Each row is a point on a landscape with many valleys, with its height.
From any point a ball takes the steepest step (drop divided by distance) to one of its 2 nearest points. It stops when none of these is lower. Distance is the straight distance between rows; heights are no part of it.
zeneg (h 670): [112 157 126  98 153 170 106 112 138 149 155 137  90 115 154 116 106 154
 111 124 120 156 126 166 117 158  65 161 116 114 101 120 110 179 137 148
  88 124 158  97 143 111 161 200 148 110 118 152  89 175 157 111 158 117
 128  61 144 151]
Didir (h 272): [174 172 116 105 129 122 170 153  63 132 152 133 117 143  79 127 143 133
 158 155  90 101  86 163 110  96 137  64  88 131  79 182  86  92 107 123
 180 149 121 106  80 137  96 136 169 125 114 107 138 115 119 134  93  98
 107  86 112 157]
popap (h 424): [184 166 161  45 108 156 140 118 110 169 184 153 137 129 133 132 132 107
 135 145  90 127 114 153 109  83 100  97  87  91  94 163 115 126 131 107
  88 142 124 110  95 104  78 144 168 174 102  93 156 141 150 180 125  93
  65  94 151 143]
kivi (h 825): [141 137  46 173 134 129  85 119  96  85 161 115 161 128  99 163 173 168
 154 123 145 143 136 146  92 145 116 115  97 148 139 163 162 157 170 149
 172 134 131  67  58  95 117 173 138  98 116 123 112 101  65 151 174 204
 124 145 123 133]
lozes (h 357): [ 92 130 164  94 154 105  56 127 143  83 131 146 147 140 167 108 119  98
  71  78 137 149 152 133 169 104 149 168 121 142 105  92  99 161 131 124
 105 135 168 156 175 125 155 125 140 136 169 140 104 148 148 112 138 164
 156  89 160 148]
Fufun (h 661): [145  73 179  50  84 132 172 158 164 173 154 145 182 138 152 128 119  72
 111 135 114  97 152  91 149  90 171 128 108 132 136  70 115 132  57  48
  92 119 125 143 184 140  78  65 152 149 158  72 145  97 129 148 123 128
 117 144 160 141]
beg (h 488): [108 101 152 145 129 138 102  90 152 114  88 155 131 123 125  89 147 164
 123 115 126  80 106  86 191  89 154 144 191  77 104 105 105 110 149 153
 121  77 111 181 158 193 150  84  87 121 145 160 129 114 190 100  65  82
 107 151  80 108]
Zosol (h 782): [146 100 130 119  72 142 178 123 177 157 121 144 106 106  99 139  88 140
 152 143 146  89 117  91 156 136  78 134 161  99 169 128 130 115 121  57
  83 105 125 143 129 120 110  54 114 147 153  93 184 129 107 157 137  69
  73 181  63 128]
zuda (h 630): [134 104 172  84 107 101 129 151 132 144 118 178 153 117 133 129 131  96
  83 123 111 142 167 135 146  75 137 131  77 137 112  50 110 130  79  79
 126 147 118 117 176 169 131  84 146 141 146 129 136  57 133 123 166 131
 142 131 150 116]
lopag (h 729): [144 145 124 134  90 145 135 208  55 115 184 117 164 124 100 127 171 115
 188 126 130 114 117 133 133 155 164  96  99 196 112 147 123 119  99  79
 166 155 148  63 115 128  77 146 130 120 153  75 147  79 117 143 178 150
 146 111 141 131]
Lilas (h 668): [120 152 134 145 191 127 161 113 148 108 124 109  86 162 131  95  80 144
 137 144 146 144 123 133 104 141 131 139 166  97 145 158 131 151 111 169
 126 113 112 168 103 114 171 160 158 176 120 153  94 191 129 112  62 142
 137  69 171 155]
bav (h 657): [102 140 104  65 166 204 177 124 145 177 170 151  82 100 108 120 114 135
 118 118 138 137 122 168 126 159  66 148 104 105  79  86 113 126 123 142
  46  92 154  96 136 114 169 170 149 113 133 119 114 159 150 165 192 122
  92  81 143 145]
Geg (h 604): [100 127 136  98 109 125 177 164 108 106 160 151 138 106 103 153  99 128
 133 102 132  97 149 120 178 120 156 119  76 164 116  87  95 140  90  69
 121 139 120 116 148 115 137  89 144 115 175 115 114  79  92 115 165 126
 128 133 133 135]
Koni (h 290): [ 98  77 111  46 111 157 187 123 115 170 116 149 119 112 155 180 150 133
 103 136 109 113 129 141  80 116  98 148 109  94  97  76 101 105 125 164
  99  71 116  92 142 180 150 136 141  82  94 118 108 105 208 134 126 115
 121 151 136 107]
lele (h 570): [175 118 117 182 120 170 107 104 134 128 169  92 141 127 142  79 118 140
 186 132 135  95 114  68 158 176 153 130 167 100 152 217 179 142 164 167
 120 107 106 137 118 135  94 153 100 134 102 108 133 146 144 116 113 150
 113 112 119 117]
mab (h 623): [119 121 142 187 161  71  68 110 156  98  59 155 131 142 101 110 163 155
  98 119 131 143 138 139 162  72 137 154 187 127 141  86 130 104 136 174
 186 116 122 150 121 178 154 123 113  93 165 207 114  70 139  84  94 126
 119 174 117 100]
pef (h 584): [121 129 131 135 117 131 161 154 158 140 154 167  97  97 106 113  74 140
 132 114 148 127 185 119 193 157 102 122 116 147 157  83 105 157  87  57
  63 135 140 118 133 133 147  82 119 139 196 107 124  77 131 129 175 119
 110 155 149 117]
zalo (h 545): [156 102 104 148 102 170 146  56 129 135 145 113 132 122 118 113 132 131
 166 130 100  84  86 108 167 141 125 126 157  81 135 170 168  99 193 190
 137  95 105 127 103 131 115 118 108  66  84 117 127 122 157 131  98 135
 109 158  88 114]
kon (h 682): [ 86 118 106 149 131  85 135 163 117 124  64 115 139  95 116 199 182 155
 113 170 158 208 159 155  40 125 124 106  95 169 108  80 106 100 105 120
 167 146  97 113 116 171 116 146 115 141 133 127 138  93 128 157 142  95
 145 164 139  90]
Los (h 149): [119 108  60 124  96 146 169 132  64 135 123 110 122  85  93 183 168 177
 163 139 123 106 103 135  95 154 111 147  98 124 109  97 112 120 128 123
 130 100 141  63 103 104 134 134 128  50 142  89 113  97 114 143 170 101
 105 139  90 131]
Fani (h 505): [148 119 126 149 107 102  59 137 156  85 128 133 157 132 124 143 128 136
 106  86 145 112 194  65 158 134 145 117 135 110 175 145 138 149 178 104
 144 135 141 158 109 121 154 103 107 144 134 138 132  99  81 123 129 164
 111 144 103 105]
bofen (h 242): [158 131 161  97 129 147  93 133 135 154 160 155 105 130 201  73 124 157
 134 130 107 149 154 145 148 140 109 159 144 100 125 122 128 198 119 126
  73 104 141 103 142 168 107 189 144  98 110 137  99 103 233  81  95 108
 111 108 160  95]
nolet (h 89): [ 96  95  75 114 121 152 173 110  93 114 140  85 145 106 101 189 140 122
 146 119 115  91  83 140 134 137 132 149  76 168 107 100 114 108 149 126
 146 129 136  90 143  60 120  96 144  43 144  94 106 124  83 151 181 144
 162 150 113 153]
Did (h 270): [ 71 168 150 119 152 130  84 143  95  98 139 112 134 141 139 121 136 122
 118 113 128 118  63 155 122 126 144 144 126 145  78 148  96 130 132 134
 148 156 134 138 147 109 160 147 119 182 137 124 121 202 118 135 106 108
 171  37 132 166]
Zuf (h 359): [147 101 132 149 119 110  95 137 135 146 113 146 129 107 175 152 126 136
  89 146 107 197 187 113  93 166  71 124 115 120 185  96 138 174 125 120
 134 160 161  95 178 151 160 177 106  61  77 162 124 102 144  76 171 131
 159 126 133 112]
ruga (h 543): [110 130 150 118 140 125 140 122 134 154 110 142 111 135 141 108 122 131
 121 131 143 159 112 167 143 100 126 148 140 129 108 107 140 105 105 126
 105 117 117 134 118 155 104 124 142 150 137 121 153 108 176 159 120 111
 116 161 135 112]
Ked (h 796): [121 107 111 130 119 130 147  76 193 154 116 109 120 122 109 151  86 129
 116 129 150 119 141  93 162 152  87 146 131 116 173 124 153 111 156  88
  83 122 161 153 123  62 105  65 131 116 142 106 151 149  89 164 183 127
  91 209  83 143]
rofe (h 299): [136 180 123 135 126 101 162 158  87 160  91 142  71 116  80 158 138 167
 132 179 101 135  90 177  84 127  89  75 115 137  93 165  99  97 100 125
 179 160 100 119  81 132 126 142 122 130 135 135 150 125 115 118  94  51
  95 109  83 139]
soze (h 169): [110  95 116 132 142 166 164 123  90 119 135  79 149 163 158 125 138 100
 152 146 134 123  88 124 109 146 189 152 127 152 112 144 166 116 110 177
 158 115 120 117 135 149  90 165 151 104 105  96 106 149 149 127 101 176
 187 107 156 150]
mibo (h 305): [ 74  70  91 120 127 112 188 125 132 114 105 120 165 138 121 185 137 153
 139  87 151  96 117 112 138  85 174 169 105 141 119  65 117 118  73 102
 101  73 111 127 130 125  97  44 162 112 154 119 126  66 112 148 135 147
 119 219 119 119]
Kivo (h 273): [133 156 161 117 108 110 117 194  98 152 131 142 105 111 145 104 109 103
 131 159  97 166 154 156 113 157 101 103 104 169 153 124 113 178  70  93
 156 191 138  97 186 147 129 166 119 115 124 132 145 120 131  80 164  79
 174  75 134 135]
kaba (h 602): [ 77 118  85 185 145 131 119 116 150 102  94  91 123 117 156 149 121 186
 122 111 168 139 119 105 127 212 110 177 169  91 154 121 138 136 153 149
 120  99 158 127 116 109 166 179  89 124 139 141  90 170 125 119 135 132
 147 109 109 127]
tuvi (h 542): [142 132 154 131 104  88  27 134 124  88 123 152 186 152 128 129 170  95
  95  72 116 125 140 129 147  61 162  96 113 149 129 145 136 128 175  88
 162 157 129 151 122 124 103  79 103 137 128 123 161  92  97 156 132 153
 131 172 117 100]
popi (h 681): [164 174 132  86 140 133  89  94 126 135 179 135 119 148 174 107  96 128
 122 149  96 144 130 154 124 108 103 137 110 114 120 179 138 199 138 167
 106 149 133 117 113  89 126 188 166 144 102 142  99 170 136 103 139 144
 123  61 154 168]
vivi (h 164): [112  81  96 140 110  99 135 114 102  96  78 106 168 126 135 190 132 129
 102 127 101 119 123 127 122 111 162 141  85 139 144  79 129 126 143 117
 181 144 114 121 152  92 125  84 131  52 138 122 105 101  81 121 131 143
 178 183 100 137]
Sasi (h 21): [ 89 141  56 128 175 124 133 124  92  97 137  79 152 110 109 165 114 146
 132 131 151 128 105 158 133 113 130 131  54 177  99 122 113 139 125 116
 162 160 146 108 137  38 117 159 148  95 148 106  73 168  48 120 163 113
 142  92 128 169]
Kop (h 808): [124 142  82 184 144  95 133 110 160 110 116 101 130 114  75 167  87 143
 125 118 168 143 148 131 154 146 108 125 109 136 161 122 144 136 153  79
 117 151 140 139 102  38 120  92 129 149 145 136 139 137  27 150 180 130
 103 202  94 140]
sebe (h 648): [107 136 138 136 135 153 208 168 128 123 134 145  68 118 104  92 105 133
 137 120 149 100 146 119 127 206 100 130 168 107 138 104 113 137  85 153
 111  92 117 116 138 190 200 140 127 120 148 162  99 126 156  97 105 140
 137  92 152 123]
mur (h 238): [161 155  82  93 119 136 168 119  90 120 152 130 145 125  94 176 172 167
 155 135 130 100 106 144  63 102 139  82  77  98  78 161  93  89 159 137
 137  85 115 100  59 134 110 147 167 139  96 111 119 110 136 165  98 125
  63 143 139 110]
Fozed (h 351): [103  74 114 120 129 129 175 104 120 113  97 130 157 164 109 139 140 129
 119  88 115  60  89 116 160  71 200 146 119 119 100  80 141  82 110 152
 148  66  95 154 145 153 130  52 147  80 130 128 105  86 139 115  81 165
 139 173 130 129]
fof (h 590): [169 116 126 169 156 122 111  95 138  90 154 113 143 145 114  72 117 132
 163 122 125 108 123  79 169 122 192 115 172 116 156 192 166 134 146 218
 167  96 106 150  92 164 114 151 141 111  99 155  96 105 145  84  73 175
 110 121 148 144]
fezom (h 620): [ 91 115 127 176 156 123  96 113 176 118  93  98 103 114 146 140 130 113
  87 113 163 187 182 105 105 199  82 159 165 115 168  98 141 112 150 181
 116 124 161 139 152 147 175 156 115 122 101 176 121 164 130 134 174 175
 164 135 147 119]
Duzok (h 492): [162 127 161 109 120 140 111  81 157 138 129 140 111 145 107  87  97  93
 109 119 101  74 122  71 194  68 145 120 155  77 133 162 128 112 157 116
  99 120 116 189 143 109 130  51 134 141 109 129 165 143 127 141  90 118
 102 130  89 146]
nozat (h 395): [117 126 154  97 153 137 122 123 137  84 160 114 166 168 156 105 104  93
 105  95 142 103 142  85 148 118 200 140 130 111 118 146 121 153 126 130
 106 118 141 174 143 110 137 124 150 179 132 107 101 166 113 134  92 184
 151  69 180 156]
ves (h 279): [187 162 178 125  82 147  88 159 118 189 179 151 130 125 156  74 129  77
 162 138 106 141 112 160 155 131 109 106 141 155 140 186 162 148 123  90
 115 173 138 103 134 123  61 142  93 149 109  98 198 141 150 142 164  96
 128 128 119 108]
Lub (h 659): [154 131 125 186 163 124 207 128 133 138 107 124  72 148 117  75  89 154
 151 159 140 133 123 113 105 167 127 112 185 104 176 158 147 119  90 171
 141 110 104 155 115 162 157 165 134 105 116 172 104 135 138  81  58 121
 124 112 146 131]
fuma (h 221): [200 164 159 128 105 121 112 150 116 182 154 142  94 133 164  94 108  91
 151 185  82 166 153 152 107 134  95  89 123 150 179 189 161 171 107 118
 130 180 126 118 150 115  94 172 115 129  74 143 170 157 124  87 150 101
 146 115 127 126]
mibek (h 744): [ 99 131 110 165 108 150 173 183  81 102 169 126 156 125  92 132 180 148
 195  89 158  89  84 132 132 151 171 129 118 166  84 114 127  61  98 102
 129  90 131  81  98 161 108 108 137 141 150  97 138  76 134 153 151 159
 117 154 135 110]
fita (h 317): [184 101 121 186 120  83 104 161 139 139 118 148 124 135 161  93 115 148
 133 147 131 179 206 106 115 160 119 110 152 133 228 125 167 192 101 119
 147 148 146 104 152 150 137 179  97  77 118 155 103  64 144  56 122 135
 125 141 155 102]
Nebof (h 451): [160 143 153  48 124 153 168 122 122 139 196 174 141 140 146 107 121 110
 139 106 115 112 152 135 149 100 137 124  97  83  95 137 124 138 123 115
  64  94 140 103 101 141 103 139 187 161 115  99 126 101 178 163 123 148
  78 105 190 129]
luk (h 219): [111 132 123 170 134 166 127 154 100 116 162 101 123 144 155  58 139 128
 173 117 155 130 102 150 134 189 154 164 164 165 114 147 164 145  82 160
 136 113 141  80 129 177 105 194 128 113 129 111 105 124 186 117 117 172
 156  89 167 137]
tev (h 407): [101 126 159 142 110 107  71  95 184 151  76 139 139 121 147 150 175 146
  59 136 143 118 149 104  80  91 120 132 182 113  99  67  96  93 167 140
 124 128 110 172 154 199 170 119  57 187 126 171 112 124 129 107  82 101
 147 139 103  78]
gire (h 172): [195 147 142 125 124 150 184 117 135 186 160 127  72 144 142  75  51  91
 173 181  92 126 143 122 150 169 105  93 131 127 187 170 172 171  86 119
  90 160 131 136 163  94 112 137 139 117 108 122 138 146 113  87 143 117
 125 105 148 155]
fes (h 472): [164 121 139 134 121 102  49 122 170 108 124 120 157 140 157 147 129  88
  88 123 132 173 206  80  85 131 120 109 114 136 182 152 150 150 182 126
 143 164 138 151 135 108 136 139 106 171  95 123 140 145  76 132 162 182
 148 136 133 108]
vegar (h 587): [155 131  79 205 137 137 119  91 146 132 116  79 125 130 161 124 117 185
 164 150 153 142 125 106 110 184 118 136 180  84 170 187 172 152 158 168
 123 113 125 134  93 109 123 196  91 128 102 141 109 166 128 117 108 124
 111 122 112 115]
rebi (h 873): [106 160 133 147 153  95  89 146 102 138 138 117 137 142 109 126 137  81
 132 132 130 176  83 203 142 103 137 137 100 201 103 141 149 101 105 117
 148 193 134 112 137  85  78 114 135 154 134 118 173 169  92 178 194 145
 177 135 144 154]
nofi (h 756): [149 110 104 139 106 166 227 150 121 139 172 112 119 123  64 144 142 139
 202 121 164  79  89 106 113 156 140 119 142 138 119 128 138  62 111 112
  96  77 109 110  87 125 107  91 144 138 140  96 164 102 123 182 145 161
  72 174 132 115]
zor (h 409): [146 107 179 138 108 111  76 125 143 153  91 156 119 119 160 110 132 105
  82 128  91 134 153 106 145 125  84 148 148 125 163  86 139 128 120 132
 139 151 142 142 197 160 165 122  92  88 111 168 131 107 128  57 131 111
 164 128 100 115]
mag (h 817): [121 157  92 192 148  93 138 138 108  90 115 123 122 126  70 147 114 168
 145 108 161 132 119 156 132 143 122 130 125 139 143 137 150 130 133 119
 172 144 121 111  74  91 143 123 131 118 141 156 127 108  53 131 145 150
 117 154 106 139]
bagev (h 686): [111 156 139 166 189  84  78 110 180  86 105 150  81 123  84 109 104 142
 117 104 142 186 174 163 172 115  78 174 162 106 151 108 120 162 143 160
 129 136 161 115 101  99 174 130 156 114 170 191 125 125 155  94 147 137
  98 128 154 137]
pefez (h 107): [ 94  89 134 140 161 145 177 138 136 142  99  96 129 161 162  94 100 122
 135 141 135 122 103 115 143 150 188 150 151 138 143 107 154 149  61 130
 137 120 125 161 178 138 132 130 132 119 142 108 107 146 134  95  84 134
 181 103 138 151]
zaden (h 255): [133 136  98 127 136 171 162 158  95 158 158 110 107 135 164  83 131 158
 186 155 144 125 115 130  83 182 155 126 127 125 121 154 131 172  72 118
  99 114 137  97 120 153 111 199 143 124 135  86  92 136 179 139  92 118
 128  62 172 124]
kifel (h 123): [167 123 117 122 156 109 170  97 127 147 123 121 106 161 136 114  48 113
 141 162 105 142 145 139 168 102 152 128 113 129 167 145 174 162  92 136
 127 151 131 135 131  69 115 123 169  97 128 130 113 120 105  91 132 146
 123 144 136 173]
Neve (h 664): [ 89 106 119 181 119 100 101 124 150 131  65 125 130  92 129 185 154 140
  88 144 140 203 138 155  98 133  88 134 134 149 144  86 136  96 150 119
 150 148 126 120 118 146 130 119  94 121 123 133 161 112 129 167 168 114
 151 205 104  91]
komom (h 836): [113 142 101 173 130 138  58 114 114  64 160  99 174 147 119 154 172 101
 148  85 149 116 116 128 126 152 146 130 123 156 121 177 167 111 186 162
 149 139 126 134  95  97 120 111 123 143 130 122 127 144  81 173 167 221
 159 134 135 130]
Likom (h 435): [168 132 154  93 101 129  79 158 148 130 151 119 161 124 173 160 151  98
 104 141 146 176 187 102  48 137 124  85 100 128 139 152 110 152 178  88
 115 148 121 136 113 134 103 172 119 214  99 109 148 155 125 170 122 124
 124 118 157  89]
Mepab (h 714): [162 168 130 124 109 164 110 167  84 118 201 141 168 138 108 117 190  92
 161 125 107 122 107 156 109 128 120  90 102 168  98 176 143  97 142 129
 160 166 139  72  89 127  74 158 151 164 115  98 155 127 114 176 177 172
 140 101 152 138]
Paku (h 427): [160 135 158 153 163 136  95 102 162 105 148 100 150 157 133  63 127  81
 122 122 142 104 142  58 129  96 198 113 175 114 130 188 146 108 149 160
 110 122  99 202 137 148 103 117 127 205 112 131 145 165 123 154  80 176
 124 100 168 129]
Roki (h 849): [135 151 103 169 141 117  21 104 148 110 158 118 154 129 126 106 123 120
 137  87 143 137 113 141 190 135 129 142 129 164 132 177 173 135 167 122
 104 161 168 136 117  53 114 100  94 132 159 127 151 164  90 160 206 170
 114 141 103 146]
Somig (h 697): [146 167 137  85 104 172  89 122  92 112 212 159 155 133 138 117 141  86
 120  95  83 115 127 156 150 115 102 124  92 138 102 164 126 159 165 148
 142 152 151  81 122 126 124 161 148 118 103 123 117 125 131 128 185 175
 145  65 154 167]
berab (h 401): [122 154 177 121 115 118  98 160 172 149 109 130 116 122 153 116 130 110
  87 142 149 162 164 117  71 123 120  94 141 132 134 112  99 125 133  83
 104 152 109 169 140 159 137 143 104 242 128 129 158 169 114 149  96  86
 133 111 134  92]
sofu (h 320): [132 126 142  89  84 106 129 161  98 138  89 148 136  96 150 148 123 150
 136 166 100 144 138 135 129 117 114 118  87 138 123 112  97 174  78  73
 147 174 122 114 145 129 117 119 107 129 151 104 142  94 135  89 133  27
 124 113  84 125]
reb (h 519): [130 126 148 134 146 149 144  86 135 156 118 143 101 135 105  78 127 134
 144 126 123 118  90 145 176 112 135 132 178 103 107 131 144  73 149 191
 116  83 118 139 108 184 114 124 125  91 112 156 137  92 201 131  93 114
  98 173 111 106]
bepiz (h 363): [ 82 100 151  58 120 136 163 144 146 161  63 137 129 114 169 151 111 152
 112 171  99 122 135 106 124 127 102 127 104 111 117  75  71 164  65  92
 115 138 120 156 180 124 154 109 111 158 138 119 109 163 124  77 106  26
 148  88  95 141]
navi (h 234): [ 67 150 131  78 144 154 153 145  99 110 135 103 119 131 111 177 143 134
 100 132 126 112 102 122  70 147 121 117 108 103  73 130  78 107 155 152
 136 107 106 128 122 130 182 150 136 187 104 127 100 204 127 140  81 105
 150  40 130 140]
kebu (h 641): [ 81 129 128  99 143 165 154 108 172 155 139 151  84  87  90 146 106 112
  91  91 151 119 136 147 177 161  47 161 122 112 101  91 118 101 155 131
  67 105 161 123 146 112 179 105 127 114 141 138 139 142 136 164 209 134
 116 140 110 131]
Rarur (h 364): [142 161 177 139 121 103  77 132 150 134 101 148 125 132 133 122 139 143
  77 135 124 147 137 120  80  78 124  89 160 127 127 131  97 120 171 123
 167 157  95 167 126 166 159 139  69 188 111 164 140 136 103 100  71  91
 130 115 108  92]
Zum (h 606): [121 140 125 209 170  82  75 129 155  70 105 137 119 140  88  73 137 155
 157 100 160 130 132 119 182 117 169 144 202 130 155 148 144 125 144 172
 178 105 126 148  83 152 141 130 128 121 167 187 124  96 144 103  78 145
  98 151 141 108]
Vup (h 458): [155 140 165  90 102 113  77  92 135 135 110 167 104 124 131 122 106 102
  79 112  64 123 138 125 172  74  83 128 125  97 142 125 123 129 178 129
 132 154 134 151 136 103 163  84 126 101  99 150 145 117 119 107 120 107
 122 146  84 132]
tef (h 643): [ 93 127 114 202 136  78  57  99 152 101  52 123 121 126 129 152 157 152
  76 121 126 163 138 144 127 106 112 138 183 117 160 117 139 100 169 153
 171 148 123 155 111 121 158 120  75 113 123 173 130 123  99 126 114 123
 145 193  92 105]
koma (h 564): [126 140 145 141 141 134 128 148 146 145 163 147 100 127 123  72 105 112
 140 110 154 158 166 146 177 156 126 139 148 137 139 114 143 125  92  98
  64 125 138 119 113 149 109 108 147 157 170 107 138  85 172 174 144 157
 112 153 186 105]
Gafeb (h 197): [135 110  67 122  92 102 199 155  52 121 111 124 136 105  92 188 190 182
 175 142 131  99 124 125  64 123 151 101  89 128  85 125  77 109 111 125
 165  74 124 100  90 166 118 133 144  79 137 108 118  53 134 115 119 102
  89 166 116  93]
sidos (h 676): [105 165 158 142 190  97  85  90 166 100 103 117  78 155 142 103  97 128
 105 122 135 175 140 156 122 114  99 175 170 120 144 133 114 167 131 191
 121 142 150 146 123  78 174 156 151 165 134 177 112 205 143  82 107 139
 136  84 164 152]
rak (h 311): [ 85 170 183 113 127 114  59 165 124  81 110 151 144 121 158  98 132 101
  86  93 133 118 116 124 134 117 153 129 137 152  94 111  78 157 114  87
 112 165 150 173 186 129 159 110  92 203 162 129 146 185 116 119 115 111
 168  57 116 146]
lup (h 389): [191 129 123  67  86 138 123  82 114 169 149  96 134 115 156 169 148 122
 148 183  80 141  89 152  68  87 102  94 103 122 118 168 128 126 169 129
 139 145 104  99  93  78  69 138 131 110  99  92 140 145 143 168 102  80
  89 159 125 132]
menin (h 340): [169 118 142 107  79 145  77 108 120 179 153  99 156 129 183 116 133 105
 155 156  91 133  57 158 130 111 125 142 126 150 125 172 146 138 139 111
 122 159 134 103 136  76  44 123  99 125 112  70 176 177 149 159 137  79
 133 139 100 128]
mabim (h 291): [106 115 125  62 112 173 149 140 116 179 152 105 131 114 180 150 162 157
 149 149 126 131 107 142  76 147 118 141 108 106  86 120 104 139  99 121
  86  94 136  85 126 150 100 180 137 121 114  83 121 139 203 151 114  79
 100  96 139 117]
tis (h 861): [ 99 122 131 145 146 110  95 107 138 130 139 112 166 140 135 126 117  89
 128 104 149 148  96 152 181 113 165 145 107 184 121 134 156 122 118  87
  91 171 158 152 159  59  69  77 133 136 158 106 151 157  95 174 194 164
 147 166 134 157]
Gafof (h 392): [100 110 122 102 106 139 180 142  88  79 116 134 165 139  93 165 160 110
 121  97  96  45  81 124 112  94 174 105 100 113  80 114  98  56 153 133
 181  90  84 141 140 141 152  51 139 127 121 125 126 128 122 140  80 130
 160 128 121 129]
sunar (h 769): [183 124 116 135  76 134 196 138 118 140 129 120 102  94  59 167 123 131
 174 145 149  93 104 114 119 140  87 103 131 127 156 138 131  88 146  79
 137 114 106 119  86 108 109  74 120 118 141 112 185 100  83 165 143  97
  76 200  80 119]
Bodu (h 240): [ 96  45 112 152 127  91 124  96 156 140  50 114 182 136 162 155 141 144
  95 133 139 135 122 108 132  95 169 177 115 153 139  55 144 113  92 101
 141 126 132 152 165 130  95  67 134  89 155 111 110  94 119 135 135 144
 162 209 106 128]
Voti (h 327): [123 168 171 141 130  96 129 166 110 101 103 180 105 128  89 117 135 151
 112 125 105 136 105 161 120 104 107  77 143 136 109 144  86 103 130 128
 204 146 101 137  87 178 163 133 112 157 137 169 147 108 111  97  82  89
 117 112  97 128]
fugok (h 450): [ 92  84 130 164 110 134 109 112 163 125  74 118 168 130 160 125 163 139
 100 127 163 106 119  83 111 133 167 158 181 118 121  95 128  98 139 139
 124 101 119 173 161 194 139 111  72 135 141 135 119 135 152 125  89 112
 151 156  94  90]
nizof (h 282): [187 137 125 151 133  98  83 129 134 141 146 149 103 134 165  74  96 164
 159 144 112 162 173 145 154 149  99 141 157 118 183 163 151 219 115 137
 110 135 160  93 125 118 124 180 127  81 122 152 109 112 183  57 120 116
 112 109 146 120]
tefiz (h 457): [148 143 154 156 162 120  29  93 157 109 108 118 108 137 137  67 132  76
 121 112 115  98 129  68 161  92 170 123 194 137 143 169 147 110 149 157
 105 146 130 193 147 123 134  98  96 146 114 168 162 176 147 134  90 153
 134 112 113 143]
Pivi (h 203): [112 112 110  44 145 147 195 152 126 129 130  79 143 142 126 191 127 112
 117 162 148 119 149  82  60 157 142 102  88 102 114 131  93 140 137 126
 114 102 119 155 133  97 140 149 154 181 111 104  98 197 104 152  90 113
 148  53 151 144]
pokup (h 241): [138  96  92 108 110 126 239 125  87 164  91 149  97 120 108 163 136 150
 139 164 106 103 110 128  83 116 137 116 130 106 121  99 123  85 114 164
 153  86  99 123 117 180 145 130 136  52 112 137 117  81 155 103  94 115
 105 171 108 111]
zoke (h 428): [134 135 144  88  96 158 174 132 114 117 146 171 136 129  79 130 159  91
 109  89  97  65 113 140 119 112 125  84 130 102  95 122  98  28 177 171
 158  86 100 128 124 199 161  86 132 127  92 145 141 112 160 140 110 152
 131 151 124 103]
Pefo (h 635): [110 138 136 139 139 137 167 148 135 134 106 139  76 116 116 145 121 119
 100 129 147 165 174 133  77 180  73 131 139 110 140 101 129 112 124 165
 127 118 115 131 132 171 188 167 132 128  98 177 120 145 137 126 144 151
 144 113 148 122]
rov (h 162): [117  94 127  98 135 129 206 155 143 146 106  85 137 146 130 148 110 108
 135 165 151 127 148  87  95 156 171 107 107 137 153  93 129 130  88 104
 129 125 117 151 169 118 125 122 148 151 144  98 117 154  97 137 109 132
 163 107 154 134]
zas (h 624): [ 52 138 115 119 157 139 165 142 128 103 118 154 104  90  82 159 107 132
 112  94 152 102 103 161 184 135  96 153  97 152  87  78 100 108 127 106
 104 121 137 136 149 109 175  94 125 134 171 141 118 136  88 123 183 103
 124 121 108 146]
Nidu (h 71): [113 120  70 119 184 102 134  80 102 103 126  98 151 149 138 158  85 150
 119 133 130 138 117 163 144  89 161 165  74 132 118 131 142 169 125 148
 144 140 135 116 109  61 118 142 184  84 122 132  73 130  82 112 135 161
 139 132 142 172]

Where does a ball stop that starts at each point below?
Voti -> nolet
Nebof -> Sasi
lozes -> pefez
sofu -> Sasi
zoke -> nolet
Zosol -> reb

For each start below, name every point that the ball comes to, in order.
nozat -> lozes > rak > Did > navi > Pivi > rov > pefez
tis -> Roki > komom > kivi > mag > Kop > Ked > Zosol > sunar > nofi > mibek > lopag > Mepab > Somig > popi > zeneg > bav > kebu > zas > Geg > pef > koma > ruga > reb
rebi -> Mepab > Somig > popi > zeneg > bav > kebu > zas > Geg > pef > koma > ruga > reb
